Each row is a point on a landscape with many valleys, with its height.
A ball rolls from a point to the lowest of its 2 nearest points, and stops where none of them is lower. Distance is the straight distance between rows; heights are no part of it.
<362> height 4.71: [150 116 131 129 120  79 144  83 110 143 133 106 136 141 177 102 102 172
 118 134  72  89 115 102 136 103 170  92 147 168 128 113 100 132 112 162
 192 129 135 178 161 133 163 106  60 142 195 155 143 116 111 112 126 187
  56]
<1145> height 2.19: [129 109  92 161 167 108 151  97  94 136  72 159 133 132 141  54  92 146
 136  71 123 146 117 170 124 120 114  49 143 172  93 134  90 147  90 160
 166 141 160  85 223 124 114 115 101 108 165 128 121 108 126  94 130 198
 153]
<1002> height 2.43: [ 79  85 134 127 119 117  94 183 119 157 120 145 154 105 110 102 160  87
 133 128 114 149 110 118 124 174 141 146 144 102 147 115 118 106 154 169
 122 160 173  84 129 124 107 138 130 128  98  81 125 128 125  88 130 124
 146]
<740> height 1.47: [141 123 139 175 122 135 155 120 171 110 131 142  65  87  82 148 132 150
 151  99 138 132 126 181 111  33 140 157  54 178 111 138 111 141  71  89
 125 169 122  86 160 152 115 144 115 151 157  91 112 107 142 110  80 124
 160]
<394> height 3.58: [101 110 183 125  99 120  86 160 140 157 173 101  59 131 133 160 109  99
 128 144 117  90 141 172 129 115 189 185 144 115 138 124 141 140 152 110
 127 131 114 179  98 144 154 149 104 170 123  76 134 135 132 121 106 102
 115]
<833> height 2.44: [ 71  53 109 110 155  83 100 187 111 134 139 143 133 154 143 138 151  86
 119 138 117  91  81 113 136 152 150 151 180 124 166 119 150 119 168 146
 147 197 124 144 169 182 114 160 133 115 131  88 112 138  68  90 147 137
 128]
<244> height 4.57: [ 99  93  80  92 160  86 142 162 126 111 111 149 197 160 121 100 155 122
 115 148  90 114  79  39 123 176 103 105 137  95 155 134 132  79 131 140
 132 160 145 145 140 144 121 123 139 120 122 166 132 150  79  94 160 126
 123]
<55> height 3.05: [121 119 167 105 108 130  90 112 117 157 125 131 192  96 148 109 135 121
 143 132 132 172 134 139 142 191 122  97 154 103 111 129 136 108 167 179
 123 117 159 123 105  76 115 114 116 116 113 128 143 129 155 124 143 137
 104]
<374> height 5.54: [124  61  91 106 161  88 156 124 124  90 130 125 125 128 129 140 114 150
 126 136 142 104  93 117 144  73 146 121 111 147 150 143 152 134 108  71
 143 193  91 179 170 177 126 149 103 111 185 129 119 134  91 103 111 149
 112]
<746> height 3.75: [118 146 178 179 107 134 127 129 124 136  67 122 181 100 197 121 115 137
 153  92 117 152  88 155 144 155 124  67 132 117 117 133 119 154 162 178
 136 146 140 118 114 114 169 113 126 111 136 132 139 129 124 153 174 149
  77]
<895> height 5.52: [154 144 149 101 121 138  52  89 119 139 194 122 108 107 110 110 139 130
 117 189 114 106 164  68 118 181 152 155 171  65 135 129 164  87 153 127
 147  80 124 157 102  93  96 153 108 144 113 141 143 148 161 100 100 120
 144]
<604> height 2.51: [191 166  65  63 108 161 146  95 139 119 167 120 100 116 131 195 127 105
  83 169 169  97 155  88 113  90  97 148 123 143 151 158 141 148 115  79
 101  78  99 156 100 136 133 157 147 167 136 140 110 144 135 169 130  96
 142]
<27> height 2.72: [109 167 136 142 160 106 136 170 134 125  45 150 147 168 152  98  87 121
 160  62  75 128  88 164 111 111 119  98 136 113 102 110  94 112 136 179
 144 126 154  95 104 106 148 112 135 100  76 144 151 137 103 145 153 120
 143]
<633> height 2.46: [170 102  65 117 170 109 169  80 116 128  75 154 106 137 105  58 113 158
 117 102 129 139 145 131 132 122 118  51 140 173  76 148 102 146  79 176
 179 119 177  96 213 114  95 116  89 100 167 144 133 126 128  86 118 178
 165]
<812> height 5.66: [105 119 111 130  82 147 166 143 161  86 155 133 129 119 146 202 174 132
  82 160 162 110 125 105 125 111 112 171  43 125 169 158 130 149 115  53
  91 188  86 134  87 168 153 156 176 142 156  92 114 123 120 170 110  81
 117]
<289> height 2.38: [161 195  89 127 179 113 166 147 120 122  61 161 110 188 131  98 100 114
 123  71  92 117 115 185 110  91  99  84 162 146  85 116  84 124 124 172
 115  90 178  98 115  88 147 118 131 108  96 156 155 144  80 148 165 124
 177]
<682> height 4.20: [ 79  99 174 152 165  83 107 136 134 105 152  91 116 166 115 112  89 152
 145 120  80  98 137 111 129 109 173 179 135 128 143  76 139 119 110  92
 183 160  70 195 159 169 151 122 122 102  98 153 167 108 124 100 124 129
 127]
<1158> height 5.82: [122 150 142 149  79 176 148 134 154 112 139 109 122 121 149 187 149 128
 105 138 144 132 135 109 130 102 136 160  69 119 136 147 128 144 134  86
  80 141 119 114  92 154 147 104 166 148 143 110 118 115 137 164 107 102
 100]
<348> height 4.88: [153 163 162 103  67 166  97 109 121 113 174 111 162 142 133 157 174 158
  88 165 125 135 150  40 131 204 114 163  95  54 149 136 109 115 157 110
 130  83  98 149  61 102 130 101 137 130 126 179 144 144 153 171 140 121
  80]
<146> height 3.74: [164 162 120 121 111 155 164  79 123 145 122 119 176  57 164 165 134 118
  99 126 171 142 142 137 122 123  75  79 125 136 123 161 125 165 150 144
  86  84 118 132  93 109 130 115 149 169 140 126  90 122 159 178 152 135
  95]
<1005> height 3.45: [151 168 123  99 119 151 107 138 129 126 157 140  75 138  61 127 125 103
 137 152 118 116 152 142 134 117 131 185 134  98 120 116 143 106 110 116
 119  85 138 126  99 104 122 156 134 142  92 122 142 150 148 131  92  78
 182]
<1154> height 2.77: [206 121  74  52 106 125 144  88 137 120 175 134 100  90 124 187 159  91
  80 205 174 121 151  60 111 110  95 165 134 110 160 170 142 136 106  90
 109 112 109 133 119 130 116 169 123 172 147 123  96 167 121 122 128 120
 157]
<1047> height 3.40: [ 91 147 167 190 143 115 107 166 118 160  85 136 121 117 182 127  98 117
 181  71 131 133 112 228 154 120 148 101 168 123 106 102 100 143 167 201
 104 141 134 102 130 123 148 132 133 116 101  96 126 137 135 140 128 149
 120]
<236> height 1.89: [125 112  76 145 164 108 168 134 121 116  96 123 133 138 168 135  94 144
 118  94 137 104 123 175 115  84 133  81 171 192 107 144 149 163 121 108
 102 123 132 150 183 147 124 133 120 106 174 128 122  94 112 140 125 155
 105]
<1101> height 1.40: [ 95  92 158 161 122 129 114 102 102 152  91 136 161  76 170  90 128 158
 168 101 148 172 113 172 154 168 124  71 135 174 104 140 108 135 140 178
 130 166 142 102 215 141 115 118 102 110 161  86  95 104 170 115 136 197
 112]
<1173> height 4.34: [101 205 150 147  95 161 145 160 128  97 136 107 133 189 134 167 121 146
 121 121 117 110 144  88 150 156 120 169  68 111 123 104 135 137 148  86
 108 112  84 146  62 124 172  87 182 115 100 186 157  95 123 192 126 106
  90]
<420> height 5.08: [ 70  96 187 170  94 148 120 131 159 134 164 120 108  86 110 157 163 113
 121 141 176 166 147 148 127 118 158 156  67 134 156 143 147 128 143 110
  88 157 111 115 110 161 104 130 166 149 132  65  92  86 183 111 102 114
 131]
<4> height 3.18: [179 138  48 111 190 122 154  94 117 123  99 133  96 150  90  94 121 131
 118 125 158 134 175 163 127 114  89  88 182 173  84 121 165 143  73 116
 120  80 160 112 192 135  77 141 139 104 141 155 137 131 121 113 135 140
 183]
<89> height 0.56: [102  50  90 123 153  91 117 197 119 121 146 128  64 167 131 152 139 125
 116 106 135 118 101 207 147  80 158 166 163 158 139 120 130 167 128  82
 139 210 113 148 191 162 113 188 108 120 140  77 120 155  77  96 134 144
 163]
<324> height 4.32: [ 70 116 144 153 122 148 126 205 130 151 127 150 118 129 152 175 147  78
 137  91 202 148 138 248 114 104 139 131 146 165 147 137 151 139 156 132
  59 169 132 119 128 158 129 179 178 140  94  55 104 119 131 152 143 111
 137]
<507> height 2.61: [169 147 200 131 101 126 104  64 125 141 115 131 139 118 133  81 107 163
 157 126  61 135 110 126 127 153 145 104 125 117 103 109  54 116 124 176
 214  85 156 123  98  68 142  85  66 130 132 152 151 142 146 118 117 165
  97]
<191> height 2.75: [ 93 118 160 141 112 137 102 143 125 166 107 141 177  83 133  95 146  97
 161 112 133 184  98 150 141 192 118 104 142 105 125 106 119 117 173 199
 112 154 150  84 114 108 107 131 132 111  90  90 140 131 141 105 157 127
 122]
<879> height 4.40: [116 103 159 148 167  66 136 123 147  87 118 104 112 178 120 117  82 166
 151 117  60  79  97  99 137  86 167 157 129 144 137 102  97 135  96  90
 214 191  71 174 140 179 178 116  97 110 125 154 184 116  88 106 130 139
 105]
<1041> height 0.88: [130 165 115 123  95 194 169  76 113  87 155 108 179 118 118 128 145 175
  94 158 164 176 164  49 134 180  63 155  67 110 128 151 139 148 130  75
  98  85  93 117  98 121 117  82 162 108 150 184 104 105 150 177 134 119
 111]
<1052> height 1.36: [130  95 108 122 147  97 140 175 121 166 122 164  91 148 134 127 118 116
 122  92  95 105  91 138 129  76 171 107 155 138 116 126  80 138 135 174
 133 144 174  77 167 133 113 147  95 154 145  85 124 166  93  88 120 127
 150]
<1098> height 2.70: [ 77  67 137 111 146  86  62 178 100 165 159 103 117 159 154 143 132 102
 122 135 116  84 111 124 127 166 168 143 198 128 152 103 162 119 175 147
 137 163 128 179 145 156 113 146 112 133 127 105 135 147  90 105 144 144
 106]
<835> height 1.73: [119  84 133 132 112 121 121 176 131 170 131 143 110  90 154 144 146 107
 127 116 127 105  89 145 123  87 167 122 131 125 138 126  94 135 164 158
 104 167 152  91 155 153 129 158 100 160 167  57  93 148 104  97 135 122
 110]
<1029> height 5.05: [140 145 182 120  89 135  95  76 125 113 182  88 140 124 139 141 139 164
  95 183 114 111 146  31 141 160 153 166 109  78 138 119 108 119 146 106
 147 108 103 165  88 121 149  83 117 130 147 184 135 124 147 158 108 149
  64]
<774> height 1.45: [115  89 151 154 134 111 137 149 148 134 143 122  49  86  99 151 134 132
 147 108 137 132 113 183 129  63 151 166  82 165 129 128 126 150 114  84
 123 174 113 108 164 172 120 158 110 141 156  61 123 132 144  84 102 121
 147]
<439> height 1.44: [122 137 192 198 108 152 146  87 148 126 119  98 131  86 142 110 103 172
 163 121 123 148 126 129 152 109 156 113  74 152  73 137 113 148 117 115
 164 140 131 124 133 141 165  79 103 110 179 141 131  74 186 138  99 160
  86]
<611> height 4.52: [ 71 122  96 149 128 127 141 207 141 111 104 141 184 163 141 151 146 109
 138 119 133 102  93  91 126 151 123 110 106 125 163 128 144 111 136 117
 129 182 107 131 101 161 153 128 180  94 126 123 126 106  82 154 158 109
 104]
<467> height 3.28: [104 100 157  99 121 112  80 153 114 138 193 108  84 173 137 177 127  94
 103 167 129  93 140 147 124 139 174 183 139  99 181 134 170 123 149  83
 127 134  88 214  83 142 156 176 126 155 111 106 129 158 108 133 124  81
 105]
<565> height 1.23: [171 134  89  88  99 166 159  97 124 110 134 133 200  99 121 136 158 137
  93 167 149 163 146  53 112 161  49 118  84 110 134 164 132 130 118 107
 100  81 132 103 104 104 115 111 158 137 136 167  95 126 129 148 153 115
 130]
<585> height 1.85: [ 96 108 134 155 158 108 119 120 106 135  58 134 157 115 157  52  96 152
 179  73 122 175 120 166 140 164 118  68 149 169  95 121  91 117 122 184
 164 158 150 100 202 118 112 106 107  84 130 125 131 105 136 119 139 192
 155]
<42> height 1.66: [153  98  65 117 167 100 140 160 114 155 101 169 106 165 133 134 129 112
  99  90 131 115 103 151 122  80 128  81 180 151 102 127  92 162 120 167
 112 138 181  88 194 133  99 156 119 130 147 107 113 155  71  92 139 137
 165]
<344> height 4.16: [127 172 147 116  90 133 112 171 144 129 139 132 102 162 114 169 120 115
 115 122  72  92 109 100 115 113 144 199 120  74 128 109  98 101 125 125
 138 115 130 122  61 111 167 113 122 137  75 120 170 144 103 136 111  85
 134]
<524> height 4.66: [121 171 179 145  88 163 118 129 132 117 139 112 181 179 142 154 157 143
 112 142 100 115 141  57 134 190 117 145  89  72 119 100 115 114 169 137
 137 100 105 137  54 100 148  90 155 119 101 192 155 121 119 180 151 120
  82]
<422> height 3.92: [ 84  93 199 133 140  89  77 151 145 144 172  82  91 135 119 143 102 131
 132 137 104  86 141 122 142 149 190 184 132 127 153  78 145 129 148 124
 171 154 100 193 122 140 148 146 109 135 105 124 160 123 143  88 124 107
 110]
<485> height 3.12: [127 128 138 124 157 110  89  82 117 136 134 108 104 138 105  60 102 142
 176 141  96 116 153 141 134 128 150 127 172 150 103 100 126 116 114 161
 186 100 127 149 165 114 118 122  96 115 123 161 159 114 150 107 101 139
 142]
<294> height 2.20: [207 199  99  86 105 151 143  88 131 120 170 118  81 123 115 151 124 122
 104 176 140  90 150 100 122  98 115 151 141 123 130 145 148 125 107  96
 123  54 118 142 104  95 144 117 154 146 130 151 124 143 151 181 101 112
 149]
<1046> height 2.63: [140 160  84 108 180 117 121 122  83 129  91 137 152 154 126  66 105 116
 124 101 128 155 139 169 125 167  93  85 188 114 110 100 148 118 128 158
 106 100 155 136 144  91  99 117 143  93  77 156 151 135 125 134 162 115
 161]
<1063> height 2.13: [ 73  64 128 122 127 102 103 204 145 149 125 137 107 115 121 143 150  82
 131 132 125 125  84 109 123 145 163 149 145 106 170 121 128 123 164 151
 126 195 136  99 130 161 116 152 133 130 134  62 110 138 108  81 132 108
 138]
<911> height 3.70: [ 97 168 172 150 130 156 118  83 106 117 137  88 169 115 116  86 119 157
 157 119 135 187 172 159 153 202 118 114 116 118 110 123 182 123 146 134
 107 116 109 158  94 110 130 103 166 103  85 170 154 109 172 168 129 129
 104]
<936> height 1.88: [192 139 175 144  61 180 143  75 152 111 127 132 145  82 134 131 136 172
 116 144 102 159 120  78 150 121 105 134  72 125  95 149  71 141 123 132
 158  79 138  88  96  96 144  61 104 127 177 158 115 127 174 151 116 155
  88]
<932> height 5.53: [136 102 100  96 112 118 153 134 140  79 151 118 135 128 133 188 151 140
 106 156 146 109 107  92 123 107 131 167  72 110 186 137 142 149 113  28
 112 193  67 178 103 156 158 152 145 119 151 107 118 139  87 138 116  92
 102]
<1072> height 4.46: [122 144 104 140 126 152 158 159 146  83 102 136 184 155 101 116 142 158
 132 121  98 146 112  64 126 128  96 142  60 115 111 127 113 113 126 116
 120 124 104  93  95 122 133  82 156 108 122 174 131 118 117 140 131 114
 121]
<495> height 1.80: [164 136 158 186 101 151 166  82 153 124 104 123 112  90 143 122 107 166
 146 110 117 130 108 135 127  61 117  91  47 163  91 171  85 141  84 125
 146 121 131  82 139 133 157  96 102 137 189 123  99 103 155 134  97 160
  90]
<1156> height 4.02: [ 94 164 149 152 122 156 135 120 118 112 144 104 152 156 124 129 104 136
 146 120 145 138 151 117 137 161 123 126 105 116 120 123 160 134 135 106
 102 110  85 167  75 136 134 106 171 116 102 153 138  99 155 177 113 102
 111]
<155> height 3.32: [123 123  77  82 140 118 105 145  88 115 171 105 137 167 159 149 115  99
 101 162 174 112 158 110 114 141 117 122 163 136 165 148 186 131 137  83
 101  97  93 214 124 152 130 181 154 147 128 154 109 135 119 145 149 106
 130]
<85> height 4.43: [103 116 103  97 143 127 131 135 141 116  89 156 215 164 113  78 154 150
 119 142  73 144  87  49 117 203  80 116 115 108 129 122 118  92 125 155
 169 145 139 118 141 111 110  99 115 107 110 181 133 133 109 103 171 135
 133]
<189> height 0.84: [ 79 102 195 191 120 124 137 113 138 158  99 127 141  70 146  98 103 148
 185 111 130 154 123 138 140 125 149  91  93 156 103 126  99 129 145 145
 142 163 129  99 173 138 137 120  99 116 159  99 106  83 179  97 116 181
 100]
<217> height 6.02: [ 88 192 170 180  56 188 143 158 165 116 128 131 108 127  98 189 150 137
 109 111 123 128 135 143 134 110 142 193  32 105 138 128 112 136 137  95
 105 145 126  79  56 156 145 106 170 133 121 110 126 107 146 159  95  71
 134]
<864> height 1.04: [148 128 112 151 114 136 172 130 164  95 106 149 100 110 105 152 116 148
 146 111 124 107 112 120 134  36 134 138  69 155 124 153 112 142  67  85
 129 171 126 123 134 160 147 124 125 136 159 111 128 120 113 129 101 121
 125]
<708> height 2.86: [166 134 103 110 165 110 129 104 118 121 115 122  85 143  98  84  97 138
 157 123 125 121 153 152 136 108 135 107 172 153  81 111 149 144 112 140
 151  88 154 121 166 100 100 126 115 117 130 146 146 126 140 109  99 142
 158]
<796> height 2.25: [168 157 190 143  76 159 128  71 141 113 100 117 178 117 146  96 135 182
 130 124  77 152 105  88 138 155 119 108  78 128  92 135  67 137 124 149
 204  93 135 120  89  75 165  53 102 106 143 194 134 143 146 157 134 172
  75]
<619> height 4.03: [ 72 120 156 165 127 129 131 165 126 142  73 134 209 117 172 105 146 121
 155 109 115 133  86 103 140 187 111  83 129 116 145 114 120 120 156 181
 148 176 129 116 123 120 158 103 156  96 118 147 133 114 101 140 170 156
  76]
<488> height 3.21: [187 159 129  97 144 148  98 120 144 137 150 141  89 126  68 111 133  86
 142 145 117 127 159 139 111 130 116 159 159  71 104 111 126  89 105 145
 132  62 145  96  89  71  97 126 123 139  66 125 145 157 143 109  95  95
 215]
<458> height 3.02: [121 160 156 176 150 120 125 154 110 135  52 165 126 137 163  95  92 117
 160  47 103 145  97 198 140 111 122  65 155 118 112 113  77 135 155 204
 132 130 152  67 117  91 141 127 131 102  95 124 143 171 122 134 158 141
 146]
<322> height 4.58: [136 101 154 143 145  70 149 115 138 114 121 104 137 158 158 124 103 177
 121 137  92  77  81  81 136 100 173 122 117 144 154 116  89 124 113 136
 191 175 117 171 143 167 192 110  86 147 158 162 142 122  88 120 131 162
  52]
<123> height 1.51: [147  92  41 119 171 114 150 142 106 108 118 117  94 169 136 153 120 129
 110 108 150  92 142 193 122  60 121 106 176 209 121 134 153 176 101  72
 111 122 126 169 193 169 106 160 119 123 170 122 118 119  94 133 119 141
 143]
<538> height 6.38: [124 146 154 138  55 173 117 148 161 152 150 150 113  83 115 185 178  89
  96 152 149 159 134 130 114 135 131 188  69  75 154 143 106 108 149 133
  82 123 146  79  67 127 119 131 158 178 109  74 113 132 146 130 111  74
 144]
<1178> height 1.46: [156 132 135 179  93 128 174 127 162 130  78 147 122 113 153 140 105 148
 163 100 116 123  92 119 112  37 144 101  64 147 126 149  76 150 101 112
 128 156 140  70 147 142 145 123 102 147 192 110 103 115 129 124 102 137
  98]
<539> height 3.16: [ 92  86 154  97 146  84  90 104 103 150 122 130 144 144 110  54 134 149
 157 129  69 119 128 107 136 173 129 125 171 131 116 100 109  84 110 178
 204 130 138 153 184 116  98 120  76 105 133 158 156 131 145  76 119 160
 156]
<700> height 4.83: [ 90 126 164 175 130 141 124 147 164 146 121 144 117  91 121 122 132 113
 147 108 148 157 129 174 128 106 137 138  87 148 129 125 130 107 129 150
  90 144 146  82 126 143 104 141 144 148 106  81 111  99 153 118 111 119
 138]
<406> height 6.53: [145 133 156 134 102 151 135 129 140 158 158 159 115  65  86 152 160  92
 122 125 167 176 148 178 103 133 121 143 104 102 138 136 125 108 140 167
  83  99 152  68 110 115  93 146 134 165  96  83 116 128 170 120 119 103
 137]
<707> height 2.87: [122 114 194 120 116  94 111 100 132 160 116 138 149 119 140  64 116 140
 156  98  41 120 111 110 128 145 153  92 135 117 111 107  35 104 127 209
 218 124 163 104 126  82 131 106  51 118 128 123 154 143 130  83 138 172
 139]
<52> height 1.35: [165 213 110 126  90 193 158  97 119  95 179 103 120 136  89 124 133 158
 110 158 163 154 173  65 137 143  76 174  80 116 128 154 137 129 121  62
 101  72  97 127  83 114 120 103 198 117 121 192 117 123 172 198  98  97
 149]
<650> height 3.73: [ 72 127 148 171 153 125  95 147  95 154 106 111 113 117 162 118  96 119
 171  99 149 160 131 235 156 139 146 116 177 159 110 106 144 146 170 165
  94 138 129 142 164 131 124 130 140 111 103  93 131 107 150 149 123 159
 124]
<401> height 5.41: [132  79 111  80 127 111 136 116 136  90 167 102 113 104 130 160 140 123
 119 160 159 125 121 111 132 106 140 151 109 131 165 150 166 147 114  73
 129 162  96 177 147 156 133 158 126 144 174 104 100 129 125 118 113 113
 121]
<514> height 3.48: [161 151  66 135 178 145 162  91 135 101 127 140 105 133  72 127 121 131
 125 131 188 156 184 170 113 104  77 122 141 186 109 148 197 129  72  95
  87  91 132 114 166 130  81 135 163 119 123 145 116 105 149 131 130 139
 164]
<298> height 0.99: [104  63 119 133 137 106 130 190 121 138 147 134  44 112 120 146 151 127
 124  81 142 131 110 202 121  56 171 162 121 164 134 129 111 179 115  95
 120 193 135 106 192 152 108 183  96 157 140  60 114 156 100  79 132 112
 168]
<492> height 5.36: [130 108 173  92 115 126  72  87 115 158 183  81  98 101 137 124 136 120
 113 188 147 116 165 109 137 170 165 148 151  97 147 131 182 111 147 119
 143 101 117 195  95 120 115 149 103 149 132 118 117 117 160 116 111 131
  95]
<403> height 1.98: [168 140  45 102 158 105 164 144 112 141  72 170 153 160 157 141 115  87
  99  93 142 114 111 158 111 112  90  64 176 146 122 132 105 152 107 169
  84 107 175  96 162 123 126 154 139 123 122 120 116 143  77 122 174 116
 161]
<892> height 2.98: [211  92  72  60 134 123 162  98 145 124 146 157  83  77  88 167 166 111
  96 176 175 124 128 108 120  83 113 136 130 134 135 150 137 136  90 112
 124 123 132  99 162 137 108 157 100 169 162 106 107 168 110  91 131 128
 159]
<677> height 3.57: [169 150  58  51 155 123 119 124  89 121 146 130 143 157 145 145 112  96
 108 166 159 123 157  99 104 149  99 113 171 124 146 145 166 119 126 113
  96  62 141 167 109 112 128 171 153 134 106 147 126 145 123 133 135  97
 161]
<975> height 3.39: [111 160 195 136 105 151  89  90 116 135 135 107 179 105 123  85 128 147
 157 126 116 145 139 134 161 204 127 131 132  96 100  99 137 118 153 164
 132 101 120 159  81  83 126  97 125 108  75 181 152 136 173 147 139 131
 105]
<113> height 6.21: [ 81 169 190 161  66 177 126 165 165 169 127 138 114  96 117 166 156 105
 120 107 148 145 137 182 128 130 149 189  56  86 148 137 122 117 157 131
  86 122 138  84  60 143 137 114 174 154  93  83 122 120 145 141  96  76
 139]
<263> height 4.01: [ 70 122 121 151 151 130 117 166 123 138 121 111 138 132 150 137 107  94
 147 106 171 142 149 189 129 132 142 119 160 166 140 139 175 128 163 135
  90 142 116 152 137 150 126 142 157 115 109  92 111 101 144 154 139 141
 125]
<142> height 3.03: [ 98  77 121  78 131  97  91 161 107 133 184 106 131 180 142 165 143 105
 100 177 150  95 138 100 123 154 154 157 171 102 180 128 176 107 160 109
 120 151  93 199 118 140 134 177 139 138 119 118 120 163 103 118 160 115
 103]
<945> height 4.59: [ 84 137 147 181 109 152 140 195 149 153 106 161 120 119 147 150 136 104
 168  73 149 136 122 209 110  88 146 129 101 146 144 123 126 130 134 118
  85 189 134  88 126 159 138 154 162 131 127  70 114 112 141 149 123 101
 129]
<148> height 2.27: [112 122 121 210 144 129 157 128 134 123  84 130 158 137 187 125  73 146
 160  78 133 122 129 174 126  94 150  76 150 184 102 137 156 152 115  94
 118 144 105 164 164 166 146  98 128  97 172 135 126  76 133 170 132 179
 106]
<321> height 3.76: [182 168  56 113 168 156 167  87 117 110 133 129 130 121  91 140 128 113
 112 151 183 158 176 113 108 134  56 119 131 165 133 149 188 131  97  97
  77  66 140 106 122 124 109 142 185 143 101 162 106 123 141 140 146 108
 168]
<559> height 3.95: [122 163 123 108 143 108  94 153 140 123 148 135 104 191  90 135 113 125
 132 124  59  80 112 111  99 122 136 171 157  90 128 100 115  93 133 123
 152 109 118 143  95  96 134 127 118 144  66 141 185 141  96 122 123  94
 150]
<1126> height 1.53: [176 147 138 103  79 174 154 107 138 125 107 134 179  69 123 141 164 132
  97 148 129 157 124  61 124 147  81 125  81 110 115 148  88 131 120 134
 128  88 159  79  89  90 118  84 129 136 147 157 114 128 140 158 142 136
 100]
<912> height 2.91: [162 184 100  93 161 129 109 127 115 118 129 154 130 151  86  84 126  94
 137 127 132 152 156 157 105 159  97 109 182  97  97 121 139 105 128 155
 106  63 155 119 106  76 108 127 127 119  64 164 152 145 128 142 137 108
 187]
<336> height 3.71: [128 164 107  78 161 117 102 162 120 112 154 126  67 174  68 135 108 105
 143 129 102  99 142 155 111 105 134 186 157 120 126  98 157 103 106 104
 129 107 106 148 108 103 133 157 135 128  64 129 162 154 117 126 114  57
 191]
<923> height 3.78: [180 169  36  72 140 143 148 126 102 126 125 148 174 154  97 140 136  95
 103 157 167 149 163  94  94 176  67 109 150 111 145 134 167 111 112 113
  70  52 146 107  99 102 109 149 144 136  79 153 107 136 126 141 166  94
 186]
<772> height 2.71: [178  86  43  97 165 107 182  58 124 103 112 145 118 123 106  84 140 152
 119 147 146 122 132  95 126 104 103  70 142 157 117 151 129 133  72 138
 163 120 155 115 214 138 121 122  86 118 189 156 123 135 114  81 129 182
 149]
<648> height 2.89: [186  69  58  84 167  99 155  85 132 110 140 142 101 114  95 123 144 121
 104 162 151 141 123 105 129 107 124 104 152 139 133 143 140 132  95 106
 142 146 146 104 191 144  98 144  94 138 181 135 115 145 113  78 119 153
 158]
<837> height 3.43: [119 137 161 169 107 150 147  98 128 154 110 126 149  62 177 142 114 132
 144 104 161 159 125 169 152 130 110  78 130 133 120 142 128 151 156 166
  92 128 133 117 115 111 146 120 124 141 133 105 114 125 156 152 148 135
  89]
<166> height 5.28: [112  85 144 113 112 139 126 128 158  89 160 107  91  96  90 136 161 124
 112 166 162 161 144 121 132 126 143 178  67 122 159 158 152 125 114  74
 102 163  95 137 102 166 113 154 139 138 142  83 112 121 153 103  97 109
 123]
<785> height 5.21: [129 119 185 125 108 109  84  65 115 154 175  89 139 121 142 113 129 158
 116 178 114  93 133  74 134 159 165 156 143 119 136 114 150 111 134 126
 162 132 113 194 116 112 146 115  77 145 158 150 135 117 145 121 121 152
  65]
<480> height 1.81: [202 194 120 116  95 174 142  74 134 116 178 115  78  96  66 122 136 140
 114 188 164 138 172  86 137 114  92 183 114 119 136 146 154 119 102  86
 118  63 114 105  99 104 109 108 175 141 123 161 108 150 171 172  92 107
 160]
<190> height 4.25: [ 95 130 128 147 128 139 136 153 149 121  84 138 200 130 134  94 146 140
 136 120  92 159 101  87 129 171  94 107 102 100 120 123 125 100 130 157
 143 147 135  93 114 118 123  99 149  98 102 152 128 115 120 132 148 123
 115]
<192> height 2.31: [169 148  56  96 171 111 131 107  83 142  99 150 146 160 161 115 120 117
  94 113 132 107 141 164 107 152  95  61 213 140 109 123 135 135 130 160
 111  61 183 136 161  99 103 138 114 112 128 159 146 142  86 129 162 127
 161]
<21> height 4.26: [ 46 138 138 169 156 105 123 179 134 147  94 132 205 173 157 107 151 122
 157 124 109  98  93  94 142 186 135 108 144 130 167  96 142 109 155 154
 151 197 105 143 124 163 151 100 162 102 104 151 134  91  81 135 170 154
  79]
<408> height 1.05: [116  60  76 108 180 100 106 178  85 124 140 106  95 184 152 148 121 117
  92 103 137 107 128 188 148  90 153 124 201 168 128 114 162 177 145  93
 123 147 118 192 208 164 113 157 111 109 146  95 116 148  85 115 137 137
 131]
<1166> height 5.67: [161 153 170 114 142 110  65  88 133 129 202 119  79 149  91 119 113 134
 134 183  81  90 155  74 110 143 156 171 201  59 129 109 112  83 138 125
 171  80 112 148  96  91 113 139  84 154  98 157 160 158 121 107 104 126
 172]

For each start below, name the point where the ball stops.
<539> -> <1041>
<492> -> <1063>
<911> -> <1063>
<1166> -> <1052>
<648> -> <189>
<344> -> <1052>

Call two points neighbours if one is among the 2 nearest of the other. Go from one point of each pair to the other, from neighbour to neighbour, staying as low as possible. Name the highest point that can't be avoided.
<89>, <864> -> <740>
<1041>, <89> -> <892>
<1063>, <708> -> <923>
<864>, <189> -> <495>
<708>, <864> -> <539>
